A landscape with many valleys, sampled at points; each row gives a point and its height.
A ball rolls from a point to the lowest of its 2 nearest points, and stops where none of them is lower. Distance is the straight distance between rows; heights are no part of it.
vukip (h 434): [ 73 122 148 125 129 113 127 133 164  85  99 141 127 164 137 145 147 154
 142 143 121 183 151 158 156 115 102 120 116 194 147 101 103 147 149 107
 114 147 126 102 110 127 141 106 103 142]
Taz (h 529): [160 136 105 139 135 148 144  83 112 177 129 118 158 129 122 126 109 115
 131  87 128  32 107 106 166 187 107 104 101  77  91 154  98 116 145 120
 164  73 111 135 168 145 119  88 142 150]
kat (h 237): [169 153 165 162 135 119  59 171 112 159 124 103 168 130 129 163 102 104
  69 151 122 162 152 142 134  97 105 133 149 172 161 153 115 170 152 129
 142 115 120 145  99  91 104 166 134 123]
dup (h 95): [ 87 203 140 144 178  95 101  87 111 114  62  95 116 112 102 116 128 144
 134 100 159  81 116 108 144 177 123 179  81 119 118  78 157  66 151 133
 167 112 149 105 121 176 115  75 130  90]
biza (h 273): [147  70 115  86 117 140 203  95 148 130 140 173  82 153  62 129 135 161
 114 140 170 110 141 103 137 100 136 137 153  93 162 160 133  80 134 120
 138 130 145 143  90 116 108 131 121 144]
dute (h 604): [105 171 150 149 174  91  92 133 156 137  82 119 144 141 105 147 104 109
 100 133 138 126 163 159 147 141 103 129  67 129 103 110 124 124 148 131
 143 111 145 111  97 143 113 106 151 141]
zemam (h 526): [ 83 125 150  87 110 115 151 150 134  69 119 150  83 118 160 111 164 120
 158 147  93 202 137 151  94  83 162 152 115 154 117 129 154 152  82 132
  63 155 125  93 125 113 157 153 116 114]
mis (h 313): [124  94 111 129 102 128 191 155 136 114 143 178  95 142 137 136 133 154
 141 170 147 142 120 139 105  58 166 124 167 121 128 139 140 119 111 141
  92 142 163 142 123  95 144 106  98 152]
Bug (h 536): [140 137 111 113 158 155 126 100  85 148 123  92 111 106 105 109 126 114
 127 105 147  59 124  99 126 167 140 146 114  71 118 131 156  73 129 127
 149 112 137 131 132 153 117 159 170  93]
sotev (h 193): [204 113 141 116 145 152 141 143  92 164 151  91 134 125 135 127 120 102
  77 138 144 126 109  87 125 123 132 129 136 126 161 174 139 121 113 136
 156 116 109 156 102  83  88 225 137  99]
Bife (h 406): [ 57  94 122 128  92 118 134 138 143  64 129 161 124 150 163 151 162 178
 170 119 101 167 127 139 137 113 122 142 151 161 170 103  93 158 135 114
  81 158 110  87 141 124 166  62 106 142]
Mog (h 321): [154 177 148 165 137 101  66 199 107 138 114  81 153 103 177 130 113 106
  90 176 147 159 102 161  94  75 138 135 162 152 118 155 147 140 114 160
 109 115 160 128 133  94 144 132 106 146]
ket (h 459): [ 93 144 121 144 129 124  99 156 140  88  81 144 117 165 147 153 132 131
 133 151 129 189 124 155 133  97 113 139 136 176 149 103 138 122 140 108
 116 154 141 107 110 133 141 165 126 100]
siga (h 259): [ 96  93  69 153  76 174  82 137 122 112  95 147 142 192 137 165 110 132
 161 131  91 157  91 117 140 160  72 112 179 150 161 101  71 148 149  92
 156 168  88 112 154 150 122 163 153  85]
fozuk (h 460): [105 117 121 131 167 128  96  97 142 127  85 127 131 179  95 136 125 157
  96 105 167 122 121 105 191 173  62 142 122 163 187  69 117  73 172  92
 211 154 115 132 105 161 110 132 121 105]
mer (h 235): [200 108 103 139 116 163 155 153  91 156 156 122 121 120 130 143  98 105
 104 154 148 126  89 106 101 101 165 120 163 106 149 148 162 101 108 129
 139 139 141 175 118  87 115 198 124 103]
Sezok (h 540): [ 92 113 139 103  86 133 129 159 122  87 140 152 107 123 183 153 134 116
 165 124  68 203 142 139  98  83 166 149 133 145 149 118 135 166  82 137
  65 184 118  86 142 106 140 145 141 111]
Vogen (h 176): [172 178 189 128 151 107  77 153 119 146 136  81 171 111 146 134 119  90
  88 122  99 161 170 137 148 124 113 129  95 182 113 160 116 183 133 146
 136  89 101 131 112 108 102 176 146 136]
Dito (h 531): [104 166 183  81 158  87 151  95 134  84 108 117  86 110 112  87 167 147
 125 117 146 142 150 115 130 125 134 187  67 140 122 128 168  89 121 126
 109  98 134  97 100 147 125 126 118 116]
nub (h 207): [146 110 110 110 160 152 146 146 142 139 103 149 118 177  95 131 108  84
  74 163 148 154 128 138 138 131 129 122  89 113 126 141 140  92 128 132
 143 142 134 141  81 122  89 229 152  93]
kaz (h 377): [109 111 113 156 129 136 101  98 132 158 117 131 163 150  89 147 109 149
 116 117 151  83 145 132 178 156  81 120 145 106 154 112  97 110 174 103
 165 116 121 138 123 154 128  99 150 142]
fimek (h 556): [212 113 112 117 138 174 166 119 126 172 180 100 150  89 145 105 112  93
 130  93 101 111 116  98 114 161 122  92 115 106  91 151 113 163 106 138
 149 125 100 161 160 111 111 189 130 116]
nisa (h 427): [ 97 152 108 175 140 113 110  98 130  93  82 121 145 151 160 132 147 192
 133 121 171  85  64 116 170 158  88 146 145 163 156  95 105  86 169 108
 170 104 128 122 141 159 155  40  85 134]
dil (h 541): [127 162 105 164 146 120 104 114 143 153 107 120 176 134 130 136 108 114
 138 103 126  57 122 140 154 175 102  95  98  91  69 129  90 136 149 130
 146  78 130 123 152 161 134  68 145 158]
vupur (h 225): [ 99  72 110 105 112 131 188 126 158 113 120 204  89 186  57 152 129 155
 116 160 162 169 151 133 131  84 130 126 133 118 173 114 125  85 141 109
 127 168 143 138  80 118 108 152 135 120]
Kir (h 360): [137 104 166 133 106 127  95 133 108 169 207 125 133  87  92 161 114 127
 118 136 137 139 213 132 103 104 170 121 158 106 175 121 166 171 119 119
 105 175 138 146 120  87 116 136 164 141]
Lupug (h 554): [161 103 105 179 114 147  99 148  96 148 110 130 162 187 121 174 101 144
  97 152 156 125  79 114 155 120  70 126 186 145 200 129  94 110 172 104
 179 131 116 161 120 113 108 154 119 108]
koge (h 557): [145 102 154 122  85 130 122 171 131 139 190 144 119  85 173 146 115 108
 135 135  89 204 150 139  68  82 188 120 167 140 132 120 164 186  73 156
  70 207 125 118 157  81 136 144 135 113]
miz (h 461): [143 149 121 105 111 141  94 101  98 152 160  93 166  71 154 110 141 116
 193  86  74 105 153 125 109 159 124  99 123 134  73 111 120 172 104 140
 119  96 101 146 185 142 147 133 144 145]
mus (h 407): [164 134 171 105 140 108 186  87 163 124 135 125 124 113 134  99 149 140
 116  88 115  96 133 108 162 137 115 119  81 138 103 171 103 141 117 137
 124  82 102 121 113 125 120  97  98 167]
Guse (h 269): [ 87 123  98 129 154 148 143 140 170 125  73 182 129 201  80 139 100  99
  92 166 146 180 137 175 133 116 120 104  87 128 110 116 129 111 158 121
 134 147 147 134  76 150 112 185 133 109]
binap (h 549): [ 96 176 162  99 153  81 166 103 145  79 105 111  91 102 135  72 169 149
 149 113 142 103 106 130 133 116 144 170  74 146  95 141 154 104 125 152
 101  83 131 105 114 151 140  80  98 137]
satu (h 584): [169 125 117 141 116 160  73 141  65 163 184  83 138  63 131 126 119  82
 120 132 120 129 140 103  71 130 166 116 163  91 141 129 174 137 102 118
 138 160 132 154 143 111 135 203 168  96]
Mub (h 525): [ 96 137  78 123 129 168  82 115  72 117  98 108 115 108 126 133 131 121
 164 132 132  97 123 115 120 146 139 148 151  89 136 101 160  91 125 110
 136 137 132 124 143 161 135 171 174  85]
Sabed (h 571): [202 118 177 133 126 138 122 114  96 164 202  86 152  60 149 107 140 137
 121  94 124 100 140  90 114 110 131 133 144 133 145 152 130 160 122 121
 131 117 106 160 150  89 133 129 111 142]
rud (h 363): [155 173 133 173 136 104  87 208 123 162 134  93 138  93 148 117  88  72
  87 183 152 167 119 181  79  89 180 102 146 113  90 144 185 121  89 148
 107 127 190 133 130 105 160 137 132 150]
tume (h 568): [173 108 164 122  95 136 145 185 139 133 176 132 117 109 189 121 119 106
 116 156  94 208 111 146  88  67 180 132 156 170 120 143 152 188  79 169
  70 175 120 130 148  66 126 160  88 124]
miru (h 258): [137 141 156 181  97 110  36 163  87 140 148 104 173 116 164 165 133 157
 111 129 113 125 121 117 144  97  86 146 193 168 194 136 109 172 155 103
 138 126 113 144 137 100 141  85 124 125]
Kotin (h 66): [150 191 153 138 146 111  93 168 150 139 115  95 157 110 156 118 111  70
 112 146  97 176 137 165 121 119 129 105  88 165  56 142 129 174 101 166
 117  93 123 118 119 120 130 173 140 142]
balo (h 532): [142  54 116 139  75 149 131 151 104 134 154 173 121 190  94 190 117 160
 108 146 144 161 125  97 133 102 112 136 195 128 237 127 116 111 139 106
 159 171 104 150 113  83  83 162 144 107]
mez (h 362): [153 144 148  80 156  88 186  57 135 128 105 140  85 116  83  93 144 148
 123  67 145  47 134  79 173 183 142 163  72  82 103 152 140  88 133 141
 154  85 121  94 111 168  95  47 119 143]
Kolo (h 490): [ 59 121  91  65 117 156 125  67 105 108  87 117 125 152  99 115 175 146
 189  79 103 108 163 111 160 198 107 136 107 131 128  85 102 114 155 117
 155 102  92 107 162 186 121 134 173 118]
zazes (h 418): [112  91 111 114 109 152 166 143 145 142 166 182  99 147  90 136 102  99
 137 175 128 182 175 159  80 104 196 107 157  80 123 119 176 132  99 135
  94 187 162 143 110 114 127 188 151 117]
par (h 423): [194 113 132 103 144 136 169 118 141 168 201 110 125   5 135  58 143 107
 159  74 112 157 129 104  88 128 151 114 122 137  71 120 140 188 105 148
 104 158 120 142 191 105 147 151  90 137]
Bemap (h 488): [140 115 141  85 174 117 119 118 109 102  89  92 102 168 102 122 158 134
  88 115 168 110 119  87 169 154  93 167 106 147 173 122 120  64 135 122
 179 126 108 121  86 126  77 189 147  82]
Ril (h 502): [ 84 142  97 112 106 148 133  73  99 123 111 122 133 129 133 110 162 162
 196  94 109  80 134 115 150 176 122 124 127 120 114 113  97 129 141 118
 135  93  96 116 171 175 137  96 153 137]
fiv (h 451): [131  56 113 107  54 179 170 136 152 136 183 162 121 167 142 161 112 136
 160 135  71 168 125 106 100 139 134 112 173 131 162 138 103 183  94 137
  94 193  94 120 135 101  94 172 158  99]
Giva (h 426): [ 68  77 120 132  66 150 141 108 129  89 119 162 138 171 152 156 148 167
 173 107  99 154 119 123 148 149 101 133 163 151 182 116  71 159 136  95
 109 155  83  97 157 143 145  86 121 128]
bov (h 449): [ 97 122  97 139  85 131 141 176 114 103 105 191  98 170 127 151 108 106
 130 182 137 213 123 161  86  79 184 118 157 112 134 113 177 110  95 130
  88 185 165 128 117 121 142 179 146 101]
nefe (h 455): [143 124 139 129 168  91 188 104 160 139  87 164 101 169  62 133 106 144
  75 126 191  72 116 115 158 127 120 148  90  84 141 128 142  50 167 125
 152 122 164 128  69 133 105  71  94 132]
pumi (h 456): [156 150 119 162 132 145  75 110  62 140 107  74 152 121 147 139 127 143
 108 118 143  67  78  86 160 157  83 148 150 139 166 137 115 100 159 117
 173  88 114 145 138 143 118 134 142  98]
popek (h 283): [163 143 161 162 110 123  72 181  92 139 146 104 140 108 164 150 115 113
 101 160 118 163 130 144 101  73 146 139 170 154 150 142 155 161 114 135
 116 139 138 138 131  90 128 158 133 124]
gosep (h 293): [113 115 181 156  97  98  71 156 118 123 164 122 161 117 158 161 140 165
 125 128 103 148 169 140 149  99 106 130 159 172 168 128  93 194 134 116
 111 127 105 128 142  97 135  80 135 155]
Lupub (h 192): [ 82 177 130 140 175 106 131 106 129 110  83 121 109 126 107 107 122 117
 138 137 159  95 113 139 114 137 146 153  97  94  87 104 162  69 133 132
 120 121 169 123 115 176 143  95 130 112]
Mef (h 580): [203 141 139 148 143 138 102 131  70 177 192  70 141  36 145 107 116  95
 105 110 140  99 121  96  84 120 161 127 138 101 124 132 179 133 112 122
 129 126 141 161 146  93 144 157 123 114]
fodug (h 563): [190  85 121 101 104 181 143 126 119 166 205 108 133  92 144 107 134 109
 144 100  91 139 116  91  98 161 125 100 156 134 128 146 103 184 104 133
 138 157  89 159 157 101 104 197 147  96]
baref (h 517): [140 111 125  99 108 146 164  53 117 145 118 124 147 144 127 108 151 148
 148  75 116  73 113  85 175 193  95 118 109 109 117 151  67 116 144 115
 172  65  89 122 169 164 109 105 138 152]
ruli (h 643): [137 173 175 129 162  82 148 176 166 118 139  97 122 107 162  90 134 111
  91 157 150 137 113 167 113  91 163 138  91 148  81 159 154 130 104 178
  97  95 167 136 119  99 147  93  86 181]
tuv (h 381): [ 66  89 128 101  93 103 168 146 161  67 141 170 106 145 157 126 165 186
 161 145 125 157 133 147 117  85 148 135 145 143 147 130  97 155 116 133
  67 151 134  93 136 108 171  29  86 167]
fere (h 357): [135 134 125 177 128 125  69 111  98 178 153  97 171 103 101 157  95 133
 104 124 139  53 154 129 141 139 116 115 154  89 146 127 120 131 169 117
 154 102 132 151 128 133 137  82 155 151]
zol (h 573): [110 156 140 128 166  84 139  91 166 135  71 169 146 171 101 126 121 124
 121  77 128  87 137 135 198 198  85 106  29 123  88 122  85 127 167 122
 158  94 108  99 119 168 104  48 120 165]
kep (h 508): [118 156 177  91 180  91 138 102 131  92  79 110  90 144  87 109 153 136
  91 110 162 133 127  98 158 155 104 188  64 149 149 116 158  56 129 126
 160 121 130 114  84 137  96 156 133  93]
vagu (h 348): [112 113 115 155 104 117  79 199 131 131 166 114 147 104 176 146 113 146
 142 172 115 135 127 161  82  82 166 105 185 109 126 115 127 179 104 161
  84 170 159 139 177  81 170  64 132 166]
sif (h 562): [185  85 134 119 102 171 151  90  93 141 179  96 130  96 153 101 159 156
 139  92 129  72  95  69 132 143 117 140 162 114 151 167 110 126 116 109
 151 100  97 151 157 114 121 135 126 123]
Defes (h 398): [171 105 163 107 135 127 187 134 162 144 188 118 115  67 143  94 133 109
 132 133 115 160 148 138 102 100 166 127 119 139  91 144 147 172  93 145
  98 138 132 138 138 100 138 147  91 157]
Putid (h 442): [174 135 136 139 112 149 106 133 110 165 198  97 153  32 174 101 130 109
 165  97  77 140 122 127  77 124 138  96 152 147  81 123 124 203 100 151
  96 143 109 148 193 105 148 135 117 136]
zibud (h 232): [ 84 115  86 154 132 130 127 138 134 123 107 162 123 166  91 151 106 139
 131 170 167 116 128 156 129 106 136 118 154  96 132  92 143  83 153 123
 126 150 173 142 114 139 144 114 126 129]
fivor (h 400): [108 150 124 166 131 116 102 169 137 157 139 131 136 113 107 127  84  78
 107 185 153 166 160 189  85 105 183  94 139  85  92 120 177 120 100 140
  93 141 191 130 121 130 156 138 155 150]
Fudis (h 477): [133 115  72 159  82 165 118 179 114 128 107 160 118 172 144 172  97 103
 121 183 109 175  87 140  92 103 145 110 179 132 137 120 140 123 112 135
 115 175 136 141 124 113 124 212 148  83]
Patop (h 419): [162  66 117 133  98 174 137 110 125 167 152 120 166 174 114 139 117 118
 102 121 122 110 113 105 159 182  73  97 144 110 148 163  60 141 138 111
 174 116  84 155 138 136  81 171 150 125]
guniz (h 194): [ 88 113  87 198 103 133  26 154 113 126 110 152 152 139 121 201 107 149
 139 131 119 149 140 132 132 115  84 128 198 143 193  78 112 139 165  91
 167 168 116 112 138 137 150 103 147 108]
mubo (h 388): [119 110 134 131 129 124 130 133 124 157 174 128 128  94  88 143 106 102
 126 152 145 142 205 157  99 117 174 118 139  71 124 112 175 139 113 129
  98 155 166 131 121 121 137 145 155 152]
benum (h 372): [171  86 180 115 115 115 180 150 180 149 200 139 111  78 134 105 143 137
 113 147 138 167 164 141 105  68 177 118 142 144 108 145 140 183 102 156
  80 155 146 142 133  73 139  97  83 188]
Fomov (h 518): [130  95 107 180  93 119  87 181 105 134 127 178 135 181 102 211  97 141
 102 164 151 174 131 139 121  72 133 121 197 136 214  90 129 120 142 118
 134 180 135 148 104  94 118 134 140 117]
Ropo (h 498): [138 152  92 197 121 118  68 196 101 126  82 142 139 155 120 187  91 115
  96 179 160 168 100 143 109  72 133 114 196 134 166 107 152  95 144 121
 154 157 165 135 104 115 138 160 129 105]
Nufo (h 476): [110 127 136 100  85 145 126 107 120 110 146 116 144 104 178 109 157 144
 197 100  60 137 129 135 111 137 116 115 132 161 101 118  95 183 100 133
  90 120  85 120 172 130 149 121 137 141]
kefel (h 370): [171 164 158  93 166  94 186 112 170 123 142 142 118 107 153  79 134  97
 132  88  99 105 128 125 144 141 136 116  31 132  41 167 126 161 108 162
 121  70 111 108 123 127 127 107  97 166]
Bip (h 351): [ 97 103 125 118 115 101 167 158 171  91 143 141 120 134 160 101 150 177
 136 168 141 123 114 154 111  76 146 121 140 131 117 152 108 142 114 151
  81 118 163 137 144 101 161  45  75 184]
viga (h 376): [ 66 187  91 139 181 115 121 132 170  69  51 142 128 172 155  89 143 133
 141 132 129 131  65 155 129 155 103 121  65 178  75 111 115 104 159 140
 134 106 137 110 113 174 153  82  78 121]
Bof (h 475): [ 86 123 121  58 131 133 118  87 119 111 124 118 122 131  80 120 162 117
 170  92  99 123 207 128 141 175 132 130  94 119 118  94 127 133 130 119
 129 118 117 115 134 180 108 159 185 124]
fimoz (h 591): [ 99 175 148 160 183  77 112 120 186 124  71 136 155 166 109 128 114 127
  88 119 150 118 134 155 174 157  82 107  62 158 109 104  89 118 174 130
 156 113 145 110 100 150 119  51 115 162]
tabol (h 260): [130 236 143 144 181  70  88 143 144 124  78  97 139 109 142 113 120  64
 134 105 106 116 119 154 118 157 124 122  42 123  37 134 153 128 111 161
 129  77 139  98 132 155 128  98 146 135]
vobip (h 572): [159 106 134 108  95 154  84 139  81 132 162  97 130 105 170 141 143 122
 136 115  82 142 114  93 107 127 119 138 163 151 165 140 121 170 105 120
 129 143  82 139 142 102 112 192 158  89]
Lopap (h 443): [128 154 117 181 119 125  82 110  96 129  96  91 165 133 159 136 134 172
 126 113 150  81  69 105 167 151  73 138 157 158 151 134  92 108 174 108
 172  77 111 135 153 154 133  74 110 127]
Mifev (h 542): [158  72 121 130  91 163 155 138 118 121 130 143 127 189 131 161 130 151
 112 145 136 136  94 112 147 121 101 129 176 146 189 148  97 113 131 114
 146 145 102 144 114  98  99 179 128 107]
dade (h 275): [138 119 103 155 127 120 159 157 127 133 130 160 126 154 108 151  99 129
 108 181 166 131 115 157 106  77 160 112 153 111 127 127 149  98 128 134
 117 140 171 156 112 100 140 124 116 139]
kagu (h 332): [186 177 164 141 165 119 134 154 115 156 150 102 108  80 137  83 103  42
  86 131 147 169 118 131  97 131 178 118  95 109  88 154 207 108  73 146
 115 124 161 129 127 127 144 191 131 113]
Satuf (h 270): [107 186 122 113 185 103 166 105 119 134  99 137  87 106 107  86 107  80
 153 109 143  63 116 136 105 171 170 145  64  47  54 140 182  84 123 154
 109 102 157 105 137 185 130  83 120 115]
Sebaf (h 306): [146  98 116 104 131 140 185  88 130 144 160 135 100  94  88 116 133 152
 145 120 153  83 154 104 118 111 165 144 145  71 122 149 157  95 123 123
 120 121 153 136 119 132 139 116 115 151]
Tif (h 325): [154 204 159  99 179  81 150 112 146 117 101 121 120 118 132 100 132  82
 135  81  97 110 120 133 150 164 116 124  20 143  49 145 129 142 113 158
 128  70 102 111 128 146 108 116 131 133]
vum (h 546): [168 110 108 103 156 163 140 111 112 159 154 100 131 112 105 118 125  94
 121 100 120  88 141 106 129 170 141 105 105  86 105 143 125 125 118 130
 155 121 104 141 128 135 106 184 172 110]
fudun (h 558): [ 86 166 110 123 170  92 135  89 146 137  87 151 138 149  98 118 123 117
 148  85 126  61 140 138 168 199 123 111  57  92  68 111 106 117 163 145
 140  86 129 106 139 183 120  29 127 151]
Tasi (h 344): [152  79 137 112  84 125 188 147 147 133 195 161  97  93 122 133 133 156
 139 154 147 148 150 126  82  52 189 122 176 108 140 134 152 145 101 137
  86 164 163 144 134  76 150  84  89 168]
Robad (h 343): [ 60 157 105 111 174 128 142 109 166  86  70 164 111 173 108 106 135 124
 140 126 125 143 118 156 136 149  97 126  60 151  95 101 121 105 161 119
 129 128 131 111  99 181 135 120 110 110]
bomo (h 514): [ 85 140  88 115 115 152 129  95  94 115 119 119 120 107 133 119 151 150
 191 122 123  81 130 121 119 137 149 142 149  87 115 107 139 106 126 120
 111 128 129 120 167 166 153 115 147 116]
zemi (h 319): [116 124  94 167  98 140  83 185 135 129 128 111 164 115 191 138 119 142
 153 163  93 126  92 160  98 104 120  99 179 136 100 131  92 179 114 151
  98 143 138 140 171 108 166  89 128 145]
Favab (h 577): [155 100 116 133 106 161  63 147  56 143 167 103 129 101 139 144 132 126
 129 131 108 120 125  89  98 126 144 136 177 110 183 133 153 134 118 107
 143 160 111 149 130 103 113 189 180  75]
Golo (h 188): [117 232 133 161 174  73  60 125 120 117  62  92 141 108 129 119 122  96
 138  97 133  77 103 127 126 176 122 147  71 115  71 105 148  91 136 151
 156  86 142  95 137 166 130  72 150 112]
piz (h 243): [126 173  89 136 134 136 154 151 144  98  86 109 142 136 197 102 127 116
 147 146 112 121  49 165 115 126 111 122 114 156  69 155 100 132 119 155
 109  96 135 131 139 133 153 129  83 130]
gataz (h 428): [119 116 128 106 145 114 188  71 165 104  75 152  84 165  91 103 148 182
 101 109 172  90  90  86 169 145  97 159  94 136 150 135 115  60 159 114
 166 109 137 118  90 158 108  79  78 126]
lop (h 365): [124  90 184 125  98 109 147 108 156 145 195 128 144 100 120 120 147 178
 133 124 130 121 192 133 139 120 130 113 151 125 132 146  88 181 123 120
  97 120 127 131 139 106 147  48 110 197]
Ganem (h 435): [128  82  91  94  99 172 174 136 143 146 184 158 104 139 107 128 114 112
 156 150 103 156 154 123  81 135 168 103 155  90 124 131 146 162 104 136
 100 192 128 142 129 124 116 203 155 103]
zur (h 617): [133 144 180 141 160  91 123 124 151 142 138 114 141 105 100 138 119 118
  82 128 145 115 180 144 152 127 128 130  78 125 130 135 134 123 133 131
 124 107 141 129  99 117 112 118 140 153]
Viba (h 457): [ 71 132 133  55 138 123 145  90 136 112 142 136 112  98  84 111 156 116
 185 113  97 147 227 152 109 147 161 131 111 106 104 114 147 157 121 126
  93 129 140 113 131 171 131 140 143 146]
fisa (h 320): [112 146 100  85 161 132 184  65 123 124  97 141  86 116  97  83 137 142
 153  97 136  45 110  97 128 173 154 151  86  60  85 144 153  71 146 142
 131  98 145 113 131 187 126  87 123 116]
tege (h 230): [ 94 118  87 165 102 154  38 124 111 129  92 118 163 155 130 163 123 142
 143 113 105 145 115 111 164 164  50 127 178 160 178  96  85 135 173  72
 194 134  93 120 149 163 128 140 148  99]
lat (h 538): [111 130 100 142 143 126  96 121  86 117  90 113 108 148  93 144 129 132
 118 140 174 119 113 110 138 128 115 162 142 111 171  80 169  45 150 104
 167 156 156 131 113 145 127 163 155  84]
lago (h 473): [112  99 114 105 144 147 102 110 114 107  90 115 123 181 110 135 159 153
 110 110 145 132 118 101 180 174  60 150 131 160 193  90  94  85 148  95
 196 144  89 121 112 141  97 185 146  91]
niz (h 331): [114 107 177 127 110 113  93 115 118 131 188 121 148  89 110 150 145 152
 144 119 117 125 219 133 133 116 138 143 147 124 168 108 128 172 128 107
 103 143 127 125 141 103 134  93 155 155]
Garos (h 175): [160 162 131 118 148 140 164 145 147 124 121 113 133 111 176  97 120  82
 128 127  92 144  96 154 117 122 129 110  90 152  63 156 123 155 104 158
 106  98 114 133 133 126 133 181 110 127]
Kegu (h 227): [123 117 122 188  79 120  18 178  85 135 137 134 154 126 152 199 116 146
 130 124 104 146 117 115 128  97 105 144 221 145 210 112 106 163 149 106
 146 154 113 123 134 113 140  97 147 102]
Mufav (h 389): [123 172 163 106 164 103 149 134 144 132 125 133 118 107 112  93 110  46
 107 133 122 157 154 162 116 141 161 118  57 113  68 147 181 129  89 147
 100 111 152 111 110 146 134 178 146 124]
dize (h 234): [175  72 138  84 141 152 154 136 131 149 152 120 115 163  88 126 139 106
  78 140 152 132 134 105 133 133 133 130 122 118 161 156 126  96 116 133
 165 133 110 146  83  93  67 227 160 103]
selad (h 430): [ 92 139 141  67 151 116 174 113 158 117 147 157  97  97 111  74 135  81
 156 125 104 179 190 171 103 125 169 113  72 117  66 141 167 155 104 141
  79 126 136 120 125 157 149 158 133 140]
febo (h 631): [161 144 173 149 165  85 159 151 168 148 141 116 136 113 131 121 105 118
  68 149 163 105 127 142 139 101 158 122  92 125  96 159 140 129 118 162
 114  97 162 135 100 101 126  79  97 171]
vadov (h 491): [117 116 138  75  86 136 181  95 142  86 136 128 101  95 178  85 173 158
 184 105  81 140 112 124 129 117 121 138 121 163 109 155 107 161 107 127
  94  98  90 107 153 123 144 112  90 146]
begu (h 405): [ 72 173  73 162 157 129 120 123 155  89  73 127 138 157 170 103 149 170
 162 134 151  83  52 148 141 159 106 114 123 149  93 117 100 103 158 139
 136  93 145 121 150 171 169  45  93 145]
Lel (h 168): [ 60  87 109 123 137 126 168 120 174  96 100 200  99 190  73 146 129 162
 126 151 161 152 155 155 139 103 115 124 129 133 156  88 126  92 164 100
 121 158 153 125  86 136 136 102  98 141]
kimen (h 402): [124 121 164  72 149 100 175  63 162 122  99 139  99 141  76 103 158 167
  98  87 155  95 162  84 183 159 109 166  81 123 151 139 113  75 148 116
 163 104 112 106  85 154  93  75 129 144]
nipa (h 308): [ 85 129  89 123 170 146 151 127 178 108  60 176 108 205 104 125 111 110
  99 137 143 153  99 151 149 136  88 121  76 151 125  93 126  83 167 102
 158 148 138 125  81 163 128 160  97 101]
Pafu (h 555): [151  93 113 121  97 174 162 104 103 120 132 116 137 135 164 128 143 153
 148 126 125  93  83 103 139 132 107 144 160 127 146 155  96 117 125 115
 137 110 104 139 150 124 126 153 123 116]
mes (h 401): [133 116 125 152 103 149 104 118 138 167 136 131 183 151 113 159 108 115
 123 126 102 119 142 133 147 158  81  95 140 138 133 143  77 165 145 120
 149 113 109 146 135 131 106 145 159 135]
Dab (h 444): [ 91 137 101 154 156 126 118  97 146  99  69 138 111 170 123 143 138 175
 124 119 169 127  90 123 168 145  82 143 141 173 170  70 119  75 172  99
 172 135 126 123 113 164 139  93  79 121]
mipan (h 507): [125 148 167  86 114 116 164 138 137  67 131 114 101 103 185  92 170 135
 153 129  90 178 127 141 121  97 138 158 103 188 116 147 136 155  95 140
  79 110  90 107 130 102 138 157  87 133]
zov (h 335): [147 117 140 149 125 130 130  91  86 161 169  99 133  81 101 132 124 165
 126 120 166  43 148 104 134 125 146 141 155  75 156 133 146 101 137 115
 133 104 146 148 135 119 137  62 125 153]
pogus (h 482): [120 142  68 175  99 145  76 195 120 110  67 154 127 180 150 184  95 121
 116 169 118 183  83 142 112  92 121 115 185 155 150 111 126 125 138 120
 141 170 140 123 117 124 135 177 123  84]
fim (h 393): [174 106 201  96 115 111 169  78 158 151 184 119 136  85 106  99 159 171
 120  94 127 111 186  96 154 125 134 132 120 124 127 162 106 157 118 120
 124  97 112 128 123 109 124  77 102 189]
gema (h 445): [108  53 132 114  42 162 143 110 124 123 179 158 138 155 154 160 129 160
 171 110  76 151 129 100 119 148 116 130 183 122 171 142  79 180 112 111
  98 163  81  98 169 120 116 103 143 123]
Suvid (h 274): [185 120 117 128 137 150 178 140 113 148 153 132 104 103 117 111  96  81
 103 152 161 142 116 130  94 108 188 117 127  89 105 147 190  91  91 136
 122 142 161 155 107 112 132 207 124 116]
Pem (h 287): [116 153  88 168 122 130  99 184 149 106  88 109 154 147 188 132 126 138
 138 171 112 136  66 167 122 111 101 113 159 167 101 140  93 148 129 144
 116 114 141 127 153 121 161 104 101 144]

Where does a ball stop that starts at each point below?
nefe | dup
fivor | Kotin
mes | Lel
ket | Lel
Nufo | Lel
ruli | Kotin
begu | nub
vobip | sotev
gataz | dup
febo | sotev
mus | dup
fim | guniz
mubo | guniz

Two balls start at each pair of points below. Name the first point that both come to, or write none.
koge, tume | Defes
Taz, bomo | Ril
Patop, gema | Lel

Call two points neighbours if one is among the 2 nearest of the other. Go from one point of each pair to the other, from neighbour to neighbour, staying as low as possible. Name the highest point that can't be avoided.
Kotin, guniz | fivor
guniz, dup | mus
nub, sotev | dize
